The views of a scene show one set of named points, each view turned or mirrored, shifted and resized as a whole, with a little noise and some points left out.
In the rows, zero is written as 128.

Scene 1
View 1
sof: [124 126 107  67 127 135 173 131 163 109 132 115 159  93 168  63 151  60
 147  85 113 174 164 145 155 149  99 143 102 143 155 100 135 144  89]
rovig: [141 151 189 182 117 101 171  58 120 105  85  85 110 109 123  88 146 158
 161 115 147 191 103 114 163 126 141  96 161 137 104  96 170 147 119]
Pom: [146 110 196 186 125  90 170 108  92 147  89 111 124 122 143 129 130 195
 132 115 152 162  87 111 188  85  94  72 122 140 116 114 164 123 127]
Fefi: [136 136 150 127 122 116 172  97 138 110 110 101 130 101 146  81 146 118
 152  99 131 183 132 130 163 130 115 111 133 139 131  96 154 144 106]
Nuval: [114 136 222 221 126 113 149  75 107 110  74 101 167 125  97 113 148 151
 122 142 158 148  67  96 165 129 115 113 119 148  82 134 161 135  83]
gusu: [164  95 122  88 125  94 195 152 116 162 126 122  97  98 203 107 124 168
 153  72 128 187 153 143 190  74  73  67 120 135 172  82 156 127 150]
zosa: [141 120 206 201 124  93 165  95  93 136  83 105 130 122 129 127 134 191
 133 123 155 162  77 107 182  94 101  79 126 140 104 117 168 128 120]
tas: [112 113 120  79 130 140 164 149 153 120 130 127 185  98 162  79 153  63
 126  98 116 153 149 135 162 143  78 145  77 149 148 118 131 136  76]
nabet: [124 123 133 104 127 128 168 127 147 117 119 115 159 101 156  80 150  88
 138  99 123 165 141 133 162 137  96 130 103 144 140 109 140 139  91]
zis: [134 110 187 174 129 102 167 120 103 142  94 116 144 119 142 124 135 166
 125 119 149 153  94 114 183  97  88  88 108 142 118 117 158 123 110]
bul: [123 144 237 241 121 103 151  53 100 108  65  92 148 127  91 114 148 170
 133 146 165 160  57  93 166 124 132 101 139 143  73 127 169 138  96]
Gat: [111 144 165 144 124 131 155  88 145  93 102 101 170 107 119  73 159  82
 138 121 131 163 117 119 150 159 121 146 116 145 112 117 147 147  75]
View 2
tas: [ 93 170 145 132 202 109 163  89 117 152  92 112  51 171 231 124 170 118
 143 126  61 112 137  87 117  97 118 142  90 145 123 147  87 123  79]
sof: [ 75 172 127 114 216 107 139 105 123 126  79 122  36 153 223 137 180 125
 173 132  53 101 111  83 140  93 108 113  97 147 125 165  75 107  95]
zis: [125 112 136 195  96 130  96 107 140 122 109 169 138 153 122  89  98 134
 101  67 112 127 116  64 142  92 102 144 128 117 123 140 119 159  94]
Pom: [119 101 132 205  73 133  79 117 148 101 108 182 151 142 100  86  82 140
 100  52 117 123  99  58 159  89  88 133 141 111 118 148 124 160 105]
rovig: [125 110  88 158 125 150  18 130 157  93  93 181 139 115  88 104 133 161
 172 103 129 116  73  68 168  97 119 105 129 131 134 152  90 144 126]
bul: [181  88  93 191  96 171   8 104 159 131 110 179 194 126  52  73 112 169
 136 104 173 150 107  73 135 106 153 151 125 127 142 116 110 180 115]
gusu: [ 34 138 152 174 108  88 143 139 132  70  89 170  66 149 180 123  95 112
 111  34  43  81  75  49 191  75  32  89 147 110 101 190 107 109 103]
nabet: [ 97 156 128 137 182 119 121 105 129 131  89 132  70 153 192 121 159 129
 150 117  75 110 117  80 136  94 113 125 103 140 128 153  87 124  93]
Gat: [140 146 101 132 191 145  74  97 136 145  91 137 103 141 154 109 177 149
 173 147 114 128 118  89 121 105 154 139  95 148 139 133  85 140  99]
Fefi: [ 90 142 108 138 168 128  83 122 143 103  84 156  82 134 160 123 154 140
 171 109  83 102  83  71 159  94 103 103 117 136 128 163  86 121 111]
Nuval: [177 104 105 185 114 161  43  93 150 146 109 165 173 138  84  79 122 156
 130 109 159 149 125  79 119 106 158 162 114 133 139 113 108 178 102]
View 3
Pom: [129  96 161 121 105  79 115 166  99 123 100 172  88  90 101 155 110  88
 122 202 151 159 166 157  74 169 138 168 117 177 117 146 117 158 148]
rovig: [ 81 126 114 125  96  98 135 182 135 147 132 179  70 107 120 119 166 114
 143 206 141 158 152 151  46 104 132 141 112 169 129 125 107 125 123]
Gat: [112 124  78 123 142 112 162 189 100 182 124 157 127 146 148  63 149 134
 139 158 107 122 114 146  71 114 137 126 168 114 132 138 102 130 117]
bul: [ 56  76 109 115  80 137 149 156 114 139 140 198  77 120 140 135 129  79
  91 213 122 160 173 129  59 132 145 123 152 208 133 150  93 183 128]
sof: [181 161  95 133 185  59 145 215  93 191  91 119 149 134 126  51 151 163
 180 134 123 109  85 171  82 121 126 154 143  56 118 124 123  84 126]
zosa: [110  89 151 120  96  95 120 163 103 127 109 178  83  97 112 152 117  83
 113 204 143 160 171 149  70 160 142 158 123 184 119 146 111 165 144]
Nuval: [ 80  77 105 115  97 135 152 161  96 147 131 186 100 129 144 118 120  88
  93 191 112 145 158 133  71 144 146 128 166 184 134 157  92 183 131]
tas: [192 135  99 129 187  71 147 207  67 188  84 119 166 142 130  55 124 151
 158 126 112 104  90 168  98 150 132 153 168  62 116 140 121 110 134]
View 4
Nuval: [140  87 166 119 160  97 194 137 178 137  81 106 134 139 143  77 114 162
 132 157  79 152 149  80  70  55 111 133  78 128 124  69 119  82 160]
bul: [157 100 177 128 154 102 194 135 198 158  80  93 158 152 147  68 118 168
 133 152  56 176 164  71  42  43 115 127  71 112 132  85 101  75 179]
tas: [104  62 130  86 171  89 116 134 111  52 154 169  52 128 108 113 127  86
  94 176 177  45 102 121 198 160 131 151 131 134 112  73 218 118 114]
nabet: [118  72 151 102 163  91 125 120 135  79 153 155  69 149 106 100 131  84
  95 158 149  80 126 118 177 142 135 156 126 120 122  90 197 111 129]
zis: [170 124 140 124 162 122 117 155 158 112 133 128 141 149 133  86 138 137
 100 192 107 118 137  94  78 125 138 109 111  78 135 115 142  94 173]
gusu: [177 145 145 134 162 130  32 128 152  95 221 164 111 193  97  88 162  56
  65 183 145  97 148 132 143 206 166 131 160  31 156 178 194 108 180]
sof: [ 97  57 154  96 163  80 112 104 126  68 174 171  36 156  93 105 132  55
  91 147 172  63 122 133 222 158 132 174 137 128 123  89 224 119 114]
rovig: [146  95 198 138 147  96 156  98 199 156 139 120 121 193 115  66 130 104
 115 123  80 174 177 104 105  83 128 161 100  95 148 119 138  84 176]
Fefi: [127  84 175 119 154  93 127 104 168 114 158 142  84 177 104  85 133  80
 102 141 125 119 154 118 158 125 131 164 120 106 137 111 178 100 149]
Pom: [186 140 150 135 159 130 111 151 175 128 139 121 158 162 131  76 142 134
  97 190  91 140 154  93  57 123 142 110 113  59 145 132 129  88 191]
zosa: [180 132 157 133 157 125 132 145 180 138 124 115 160 161 137  72 132 146
 107 180  82 150 157  87  48 101 138 115  99  72 143 121 120  84 185]
Gat: [103  51 166 102 158  75 175 111 154 102 116 135  71 142 115  92 116 109
 121 138 123 108 135 102 160  90 115 164  99 147 120  62 172 101 128]
View 5
nabet: [176 115  79 166 155 140  92  96 193 157 120 144 185 150 121  98 118  58
 133 129 105 145 134 117 143 109 139 124 156 142 101 115 123 125 107]
sof: [199 122  66 161 165 144  86  88 220 170 110 156 203 165 122 105 114  23
 124 119  87 140 137 107 140 117 131 116 159 139  95 116 109 114 100]
tas: [198 127  81 155 147 154  83  88 193 169 128 149 189 160 126 114 125  48
 129 122  91 149 144  83 145  92 145 130 152 151  96 106 110 116  87]
Gat: [156  96  86 167 144 135  74  85 186 126  99 158 184 121 127  80 132  83
 136 143 116 183 120 138 161 123 136 127 186 147 105 127 128 122  92]
Nuval: [107  80 109 182 129 124  85 102 132  97 120 133 142  96 122  68 136 152
 156 166 157 190 113 164 165 110 152 146 176 150 114 124 160 147 112]
Fefi: [155 102  73 180 166 122  96 106 195 144 110 137 179 144 114  81 108  67
 141 138 122 143 125 157 141 129 133 117 160 131 105 125 138 132 129]
bul: [ 89  70 108 190 134 111  89 107 128  88 113 128 136  90 117  57 130 164
 162 173 170 188 107 192 164 124 149 141 182 143 116 130 170 153 127]
zosa: [104  90 103 193 142 112 111 122 126 118 145 104 126 120 108  79 117 147
 165 160 163 148 124 170 140 105 158 140 141 139 111 115 172 157 146]
gusu: [166 123  69 189 183 118 134 133 185 183 154  91 158 186  95 106  82  52
 150 123 122  73 148 143 104 109 150 115 100 121  98 107 149 144 177]
zis: [126 101  99 183 146 124 107 115 139 133 149 108 138 131 111  90 118 124
 157 148 149 139 133 145 139  97 159 140 135 143 105 110 158 149 137]
Pom: [114  96  97 194 151 112 118 128 134 130 149  98 130 130 104  85 108 131
 163 153 160 129 129 169 133 108 159 136 130 137 106 114 170 156 157]

In a view up to two points have been moved. Name them for each view, in the order of its rows, or write -.
view 1 => -
view 2 => Fefi
view 3 => -
view 4 => Nuval
view 5 => zosa

Scene 2
View 1
Suz: [123 144 182 176 117 172 144  61 131  95 156  57 124 152 130 118 169 145
 110  53  80 152  96 171 102  84 194 104 104 141 139 170 108  99 122]
gud: [110 119  64 106 152 130  57 117 126 129 138 181 160 156 142 156 184  93
 160 130 127  95 139  77  60  58 129 124 151 165 117 137 122  76 139]
Nivoz: [119 126 112 136 137 151  90  88 126 119 140 134 149 154 137 145 181 116
 141  98 105 117 118 114  75  62 159 121 131 156 128 152 121  81 131]
Nuvu: [118 125 149 144 121 146 148  94 140  84 187  71 113 137 133 103 187 116
 116  77  85 141 118 141 105  84 170  79 124 152 142 145 112 128 134]
piv: [ 93 146  64  78 141  96  72 154 119 100 177 126 139 173 122 118 178  57
 164 151 153 121 166  68  86 112  91  73 148 153 118 124  75 110 158]
sus: [104 151  87 108 140 127  59 118 111 119 140 142 154 179 125 146 168  90
 161 129 145 120 141  89  74  94 121 110 135 149 117 145  88  73 143]
dubi: [119 138 165 161 119 161 139  72 132  97 163  69 123 147 130 115 174 133
 112  66  86 147 106 154 102  83 183  95 111 145 139 160 108 105 126]
figo: [124 117 130 146 131 156 122  83 137 108 159 112 133 136 144 129 189 125
 123  80  84 122 112 131  87  61 172 107 131 158 135 150 131 101 130]
pov: [ 95 170 100  96 129 106  86 138 110  91 172  89 130 185 110 108 163  67
 156 136 157 145 159  95  99 137 103  66 129 139 121 135  52 108 151]
kepoz: [100 142  91  96 136 109  96 138 126  93 180 109 131 164 124 113 182  75
 148 130 135 126 151  92  93 108 115  72 141 151 127 129  84 115 150]
Mumop: [112 142 144 135 121 136 138 102 132  85 185  66 116 154 122  99 180 105
 122  89 103 146 126 136 108 104 154  72 121 147 139 144  90 123 140]
biziz: [106 170 140 144 127 152  83  85 107 114 126  95 148 182 118 139 150 117
 143  96 130 143 120 131  87 104 152 115 109 136 120 170  77  67 132]
dud: [109 147 105 128 140 144  68  94 115 124 128 138 156 172 130 149 165 110
 149 110 129 122 126 107  71  79 144 125 126 149 120 156  99  67 134]
View 2
Mumop: [116 126 161 141 116 114 150 114 117 103 102 108 115  92 147 135 135 116
 142 123 111 155 100 104  92 111 119 125 139  68  77 133 124 126 124]
sus: [146 102 147 123 140 154 116 146 102  87 147 129 111 107 103 174 123 161
 127 118 132 149 158  99 121 145 124  99 136 131  83 166 144  99 128]
kepoz: [144 131 160 143 119 150 134 159  93  91 130 117 115 115 133 142 123 137
 131 123 117 156 140  85 123 111 123  99 151 105  67 167 153 128 123]
piv: [159 130 161 142 122 169 129 178  78  83 149 123 116 127 121 148 117 151
 123 122 121 159 159  73 137 111 123  86 159 121  61 184 169 130 122]
figo: [101 113 135 128 118 113 110 118 132 110  96 122 100  87 148 137 131 115
 146 120 125 135 127 138 100 140 116 127 102 100  96 127 104 104 137]
Nuvu: [103 128 152 142 108 107 140 110 125 111  87 109 110  87 160 125 137 105
 147 123 111 148 100 118  93 114 116 131 124  70  83 125 110 122 128]
Suz: [ 92 103 151 126 126  88 145  71 148 116  86 113 114  68 142 147 147 116
 151 119 115 144  82 133  66 140 116 144 114  60 100 103  91  99 131]
Nivoz: [116 104 132 121 131 131 102 127 126 102 117 130 100  92 125 154 129 138
 140 119 133 135 145 132 110 151 120 117 107 121 100 141 114  95 137]
biziz: [129  94 158 119 146 129 139 103 122  95 131 121 120  88 104 176 138 157
 136 117 125 152 117 106  89 149 121 117 140  95  90 141 127  95 126]
gud: [136 108 126 121 130 161  83 166 105  91 138 138  95 112 119 157 117 150
 129 117 143 134 185 125 138 152 125  97 110 156  91 167 136  99 140]
dud: [132  94 144 117 143 137 116 122 120  95 134 128 112  94 106 175 132 159
 132 115 132 144 143 115 106 156 121 112 126 119  97 148 127  90 131]
View 3
piv: [111 154 119 139 152  45  72 145 156 131 212 122 127 115 130  31 138 131
 158 242 186 176  92 149 164 113 142  76 171 150 130  47  79 130  30]
figo: [135 128 152 108 122 140 134 152 134 178 100 114 104 159 171 101 168 106
 128 140 196 174 184 144 133 149 147 158 203 106 183 126 154 127  85]
Suz: [126 121 131 134 136 145 174 107 157 233  55  88 110 167 193 150 208 107
 134  84 185 172 232 143 161 173 139 171 208  77 190 106 152 100  87]
dubi: [122 127 132 132 136 137 161 116 148 217  75  96 108 164 187 132 195 108
 133 104 181 177 213 146 158 169 142 161 206  85 183  99 144 111  78]
Nivoz: [150 131 159 107 122 117 110 152 156 151 125 111 122 134 143  99 163 109
 140 163 208 155 166 126 137 116 145 154 184 122 175 142 152 114  95]
gud: [160 138 167  98 117  92  68 171 156 104 182 127 129 116 114  61 134 113
 143 222 220 150 114 120 128  86 148 129 169 150 161 150 142 124  90]
biziz: [150 124 138 148 142  85 121 105 206 177 119  80 145 123 135 131 199 116
 162 141 206 143 186 113 178 118 134 148 173 111 168 108 131  79  90]
dud: [156 129 150 130 133  87 100 126 188 148 144  96 142 119 123 109 178 112
 156 169 212 145 163 110 156 102 138 143 173 125 167 129 139  91  93]
kepoz: [109 147 116 141 149  67  98 136 156 158 178 115 120 128 146  54 154 124
 153 205 181 178 124 153 166 135 139  99 181 132 142  53  91 126  37]
sus: [149 134 142 132 139  63  81 134 190 131 177 103 145 109 111  80 161 117
 162 202 210 148 128 115 161  94 138 121 164 139 152 112 118  99  78]
Nuvu: [108 134 126 128 141 128 151 127 136 211  96 108 101 165 188 105 183 113
 134 128 175 186 190 158 155 176 142 141 209  93 174  76 129 127  62]
pov: [109 144 101 170 165  39  97 103 187 169 184  93 138 116 135  71 174 130
 169 201 179 167 127 141 193 127 130  88 169 129 134  29  69 104  35]
View 4
biziz: [118 166 151  40 160  65 124  72 109 123 184  81 157  71 103  95 144 133
 101 154 171 183 169 146  80 170 173 134 120 200 132  95 104 120 150]
piv: [ 94  95 113  58 105 132 113  99 134 181 161 177 103 103  46  97 184 142
 129  83 228 167 161 110 156 143 185  96 153 218 104 131 116 104 117]
sus: [ 91 130 143  51 137 100 108  86 119 158 157 118 137  99  85 118 167 154
 123 120 197 179 140  96 111 169 180 107 143 210 123 128 101  99 115]
Suz: [183 188 154  70 171  54 133  85 107  90 216  68 172  84 129  42 125 111
  99 147 136 170 167 206  90 178 134 176 101 157 118  58 112 148 176]
Nivoz: [133 158 158  77 151  83 107  93 109 130 170  89 158 122 125  94 149 153
 127 123 160 173 114 122 110 194 139 137 130 169 116 109 101 109 122]
Mumop: [173 150 131  75 139  90 130  97 124 120 209 130 138  90  91  39 146 109
 110 110 173 160 174 197 135 158 144 156 117 173 102  72 122 144 164]
gud: [ 95 128 153  77 135 111  91  99 116 162 143 117 140 137 105 129 169 176
 138 101 184 175  91  71 126 193 154 106 153 189 113 145  96  84  92]
pov: [106 115 112  40 119 110 128  89 133 162 183 165 110  68  43  80 174 120
 109 104 222 171 200 147 135 131 197 108 136 228 110 107 119 120 143]
dubi: [184 179 151  78 162  64 127  91 112  99 211  85 165  95 129  40 129 116
 109 134 143 167 155 198 108 179 128 172 107 155 114  67 113 143 169]
figo: [168 165 156  94 151  83 113 103 110 115 188  91 162 128 135  63 141 140
 124 114 148 164 116 156 122 194 119 158 124 151 107  90 107 125 138]
Nuvu: [189 159 140  93 144  86 126 106 121 111 209 118 145 108 113  30 140 113
 117 107 156 156 156 198 140 172 123 167 114 152  99  69 120 146 161]
View 5
kepoz: [140 126 103 147 124 102 116 119 133 123 169 114 132 129  95 127 134 126
 105 158 103 114 152 136 154 127 132 120 116 104 136 152 153 176 144]
dubi: [123  97 137 123 144 131 142 125 133 100 142 137 140 111 135 138 140 146
  88 131 149 127 107 104 151 104 134 155 127 134 139 135 151 148 121]
piv: [147 136  89 155 118 100 109 120 134 133 179 106 124 139  84 125 131 122
 112 166  86 114 164 143 155 135 133 105 108  92 140 154 155 181 153]
dud: [132 116  98 134 134 143 133 129 142 125 154 123 105 140 120 133 128 149
 108 153 110 134 118 114 145 126 146 117 102 112 159 129 151 150 143]
pov: [148 116 119 156 125  99 117 117 135 126 187 100 127 127  88 148 128 138
 116 146  88 116 147 140 147 131 132 121 112  96 135 153 164 176 146]
figo: [119 113 104 120 138 135 137 128 134 110 133 145 134 124 134 115 143 133
  84 150 144 126 121 105 154 109 137 136 122 132 146 134 140 152 128]
sus: [136 124  88 141 126 132 124 127 141 132 165 115 106 145 107 127 127 140
 113 162  95 129 136 126 147 131 144 107 100 101 157 137 151 161 151]
Mumop: [131 104 135 133 136 113 132 122 131 105 156 126 144 111 118 141 139 139
  94 134 133 120 124 117 150 111 130 149 127 123 133 145 155 162 127]
View 6
figo: [ 98 162 128 122 142 157 117 131 155 167 102 120 154 128 151 113 149 135
 144 136 108 162  84  92 111 166  99  81  95 164 140 123 146 136 126]
dubi: [111 161 114 143 137 158 104 123 173 150 105  97 152 145 173 121 149  88
 143 135 111 140  65 115 100 182  76  85  95 170 124 143 129 117 121]
Mumop: [119 158 126 152 120 146 132 116 160 133 107  85 146 130 132 136 178  97
 140 130  98 152  73 127 117 185 100  92  73 177  86 146 148 116 129]
kepoz: [122 153 137 139 103 145 159 113 136 132  79  91 131 107  66 148 203 152
 142 113  83 164 114 114 132 174 160  70  72 167  70 128 170 126 141]
biziz: [139 156  89 134 111 169  88 127 161 142  53  88 125 143 115 138 154 116
 148 106 107 117 106 104  94 183 127  40 120 156 121 133 121 120 130]
Nuvu: [103 161 134 145 136 147 130 117 161 144 121  98 157 131 159 124 167  99
 139 140 104 160  64 122 113 178  86 102  74 176 104 141 149 123 125]
gud: [107 160 129  97 122 163 137 134 124 174  56 138 133 103  68 125 169 215
 150 111  92 168 141  65 125 150 176  38 107 147 138  97 168 155 142]
pov: [146 149 121 150  84 149 147 109 139 113  60  67 118 116  50 163 212 133
 144  99  82 141 119 129 125 185 171  57  78 166  50 139 157 113 144]
Suz: [112 160 103 146 142 159  88 125 178 150 106  93 152 155 192 117 139  70
 144 137 117 130  54 117  93 186  57  85 100 169 134 145 120 115 116]
sus: [131 154 112 118 104 162 124 125 135 148  44 105 121 116  61 143 177 174
 149  99  92 144 136  88 117 167 173  34 108 152 109 116 152 135 141]
Nivoz: [109 161 119 111 132 163 112 132 146 169  74 124 141 126 121 118 150 160
 148 121 105 152 106  79 110 161 127  53 110 154 143 115 144 142 131]
dud: [128 156  99 119 114 169 104 131 148 155  52 107 126 130  97 133 158 153
 149 105 103 133 118  87 104 170 145  35 116 151 131 120 136 135 133]

In a view up to two points have been moved. Name them for each view, in the order of its rows, or write -.
view 1 => dud
view 2 => biziz
view 3 => piv, Nuvu
view 4 => Suz
view 5 => Mumop
view 6 => -

Scene 3
View 1
Pala: [126 106 175 162 141 141 159 145 139 116 130 123  50 149 164 148 110 125
  98 167 146  87 213 242 127 200 162 203 176 161 100  44 107  96 152]
moro: [166  96 119 149 157  94 101 141 154 114 143 141 129 118 133 111  85  71
 161 142 120 134 102 132 136 180 153 126  69 154 135 118 179 239 118]
redi: [149 130 160 196 183 100 135 145 134 104 131 115 130 156 136 115 113 103
 137 156 119 109 145 166 119 218 128 158 108 153 114  90 167 202 106]
nupod: [ 83 112 164 178 177  70 138 118 134 127 150 151 110 151 163  95 103 110
 152 124  82 125 170 130 104 252 155 193 100 138  89  81 158 168 102]
Duzif: [160 118 156 177 163 120 139 149 138 105 130 117 105 148 139 132 110 103
 126 163 133 104 155 194 127 197 137 163 128 159 118  83 152 178 125]
vazel: [215  93 130 136 121 167 127 166 158 102 124 112  70 121 134 164  94  87
 106 187 183  99 145 247 160 130 154 138 147 175 147  79 130 163 167]
legeb: [108  89 142 141 149  95 127 124 146 128 149 155  82 128 164 113  93  99
 142 135 107 123 167 156 123 212 172 182 108 148 104  80 141 157 130]
zut: [195 139 150 207 187 111 126 162 137  90 119  95 156 155 115 125 114  88
 141 171 135 110 108 170 130 193 110 122  96 160 135 109 186 248 102]
zedaf: [181  81 122 125 127 134 114 148 162 116 136 136  77 111 144 142  83  81
 129 161 155 116 137 197 150 148 168 144 118 166 137  91 139 176 158]
Dade: [161 104 152 157 141 140 141 149 146 110 129 121  72 136 150 145 102 105
 109 171 150  97 175 225 138 179 155 173 149 164 118  66 127 140 150]
palez: [143  91 136 145 148 107 120 139 149 120 142 139  96 126 150 121  92  91
 141 146 123 120 148 163 129 191 161 159 104 156 120  90 151 178 131]
zopiv: [120  93 127 150 167  66 106 121 149 126 154 161 130 123 150  88  86  78
 175 120  89 143 121  97 120 217 158 151  55 139 116 114 181 229 103]
Nugu: [174  77 112 120 132 116 102 143 162 119 144 147  97 104 143 128  77  72
 147 152 137 127 119 163 148 155 170 134  89 160 139 106 157 204 144]
fituz: [159 100 147 151 145 130 133 145 148 112 134 125  86 134 143 137 100  98
 123 164 143 106 160 201 137 180 156 162 129 161 122  78 138 163 143]
View 2
Nugu: [130  95 110 150 131 123 165  98 125 101 141 140 125 135 142 122 105 143
 119 144 152 126 121 146 118 136 127 141 115 127 189 110 121 136 164]
zut: [147  67  94 148 130  87 157  96 109  90 116 118 142 111 112 137 128 135
 127 122 138 134 130 129 138 127 131 184 107 132 153 131 108 125  87]
zopiv: [160  57 117 159 125  92 134  82 139 100 150 117 116 132 118 146 103 165
 124 137 145  80 136 165 140 136 141 158  97 133 163 142 124 121 175]
fituz: [127 108 137 149 127 129 156 113 131  90 130 159 118 125 126 128 133 132
 106 129 138 128 124 146 114 106 110 149 134 111 183 109 119 117 123]
zedaf: [120 112 121 147 131 137 170 109 127  96 135 156 124 134 144 117 116 133
 112 137 148 138 117 142 109 124 116 137 128 118 194 100 122 134 145]
Pala: [118 134 181 150 121 144 142 130 147  82 126 188 101 118 114 133 159 123
  84 119 125 124 127 157 103  73  90 142 161  89 190 106 122  98 107]
palez: [137  94 134 152 125 119 148 101 136  95 138 147 116 128 125 133 123 144
 110 133 141 111 128 154 121 117 119 148 123 119 179 120 123 120 147]
vazel: [103 134 125 139 134 151 183 120 118  90 120 173 131 128 147 106 133 114
 104 134 143 167 111 126  96 111 102 138 143 111 203  86 117 134 113]
Dade: [122 118 150 149 126 136 154 117 137  88 129 169 113 124 125 128 139 128
 100 128 134 128 125 148 109  99 105 144 141 105 187 106 121 115 121]
Duzif: [135  95 135 149 125 115 150 110 128  88 125 149 120 116 116 134 139 133
 108 123 134 125 129 144 121 105 115 162 129 114 171 120 116 113 109]
legeb: [140  94 155 157 122 121 134 104 148  95 146 153 101 130 118 142 127 152
 103 133 137  92 133 168 122 109 116 142 127 112 179 124 128 109 159]
View 3
zedaf: [123 101 143 142 127 151 101 135 109 157 115 127 134 126 125 136 143 120
 142 147 121 106  97 135 154 141 135 114 134 116 113 123 152 125 127]
Duzif: [124 118 134 151 123 136 133 151 131 122 111 136 140 137 144 110 150 117
 125 135 101 103 114 130 141 141 143 100 167 124 135 125 136 131 142]
vazel: [107 118 155 115 119 144  83 156 104 156  98 124 104 116 117 138 151 115
 142 134 134 109  76 145 121 136 140 114 133 104 117 135 140 118 124]
Nugu: [141  89 138 159 137 154 116 118 110 158 124 129 163 136 125 130 142 121
 138 160 116 113 121 128 174 148 133 116 141 137 115 113 162 130 130]
zopiv: [159  81 121 193 142 151 156 108 130 135 142 138 198 151 146 111 137 126
 128 165  88 106 147 113 201 155 132 108 161 154 124 102 161 142 140]
nupod: [134 101 111 193 126 141 168 142 156 108 140 139 170 146 174 101 133 130
 122 134  64  80 127 111 192 148 138  93 168 121 127 116 135 146 154]
Pala: [ 92 127 130 145 105 137 122 181 145 120 114 128  98 123 166 121 137 128
 133 107  88  73  70 129 142 136 142  92 144  71 121 141 112 137 146]
zut: [147 121 140 146 138 130 142 134 119 117 105 145 170 151 122  95 165 105
 118 152 116 135 147 134 123 144 147 106 193 168 153 116 150 125 136]
Dade: [108 120 137 141 116 139 114 162 128 132 111 129 115 125 145 122 144 121
 134 125 104  92  85 134 141 139 142 103 147 100 123 132 129 130 138]
legeb: [131  94 122 181 126 150 142 136 139 131 137 132 159 137 159 118 131 131
 135 140  83  84 112 117 191 148 134 102 148 113 115 116 142 142 144]
fituz: [118 111 134 147 121 143 119 149 125 134 114 131 132 129 139 120 144 121
 132 135 107  99  98 132 148 141 139 105 149 112 123 126 137 131 137]
redi: [135 118 127 162 129 132 151 146 135 113 115 141 161 147 146  98 152 116
 119 139  94 108 130 126 146 145 143  99 181 142 141 119 139 135 144]
moro: [154  90 136 166 142 151 132 111 113 148 125 137 182 145 124 118 148 117
 132 166 112 122 141 126 172 150 135 115 159 157 128 107 166 131 132]
View 4
palez: [132 158  93 101 129 161 143 138 119 189 186 116  43 163 159 131 132 132
 140 151 139  99 165 159 108 122 121 149 102 112 116 102  85 124 115]
Nugu: [133 184  87  80 151 150 143 157 109 205 191 122  73 177 198 133 141 165
 147 141 121 127 185 209 134 108 106 160 115 118  87 108  77 104 148]
zedaf: [101 214 118  79 147 181 151 163 129 220 171 119  67 179 168 105 115 128
 138 170 147 110 204 193 131 118 121 151 152 104  80 137  49  97 174]
legeb: [126 150  76  93 104 175 136 114 124 202 197 122  30 159 150 122 131 117
 145 160 133  72 167 146  97 131 131 141  96 114 156  98 104 137  76]
moro: [165 138  84 108 164 119 145 162  94 169 197 115  70 166 201 169 157 184
 143 118 122 146 148 196 126 106  94 164  73 130  82  80  92 119 134]
redi: [150 116 127 145 150 145 153 153 120 135 166 100  25 145 123 160 126 128
 126 143 167 114 115 117  94 135 124 154  72 115  99  91  84 142 126]
vazel: [ 74 237 156  86 153 199 159 181 147 216 143 109  63 179 138  86  89 105
 126 192 175 111 209 183 132 119 132 147 178  91  53 169  26  88 219]
Pala: [ 70 190 144 101  97 232 148 125 167 207 149 109   3 154  74  75  83  41
 124 213 188  41 184  93  84 153 166 125 154  85 137 154  59 129 124]
nupod: [152  99  75 124 104 159 134 106 116 162 199 114   8 142 131 149 142 113
 141 142 141  69 125 103  75 141 135 142  56 118 173  72 125 162  41]
fituz: [110 177 123 101 135 180 151 151 134 188 162 111  42 164 133 116 111 110
 132 171 162  97 170 150 110 129 132 145 125 102  99 127  62 118 149]

In a view up to two points have been moved. Name them for each view, in the order of its rows, or write -.
view 1 => vazel
view 2 => Dade
view 3 => Nugu, legeb
view 4 => zedaf
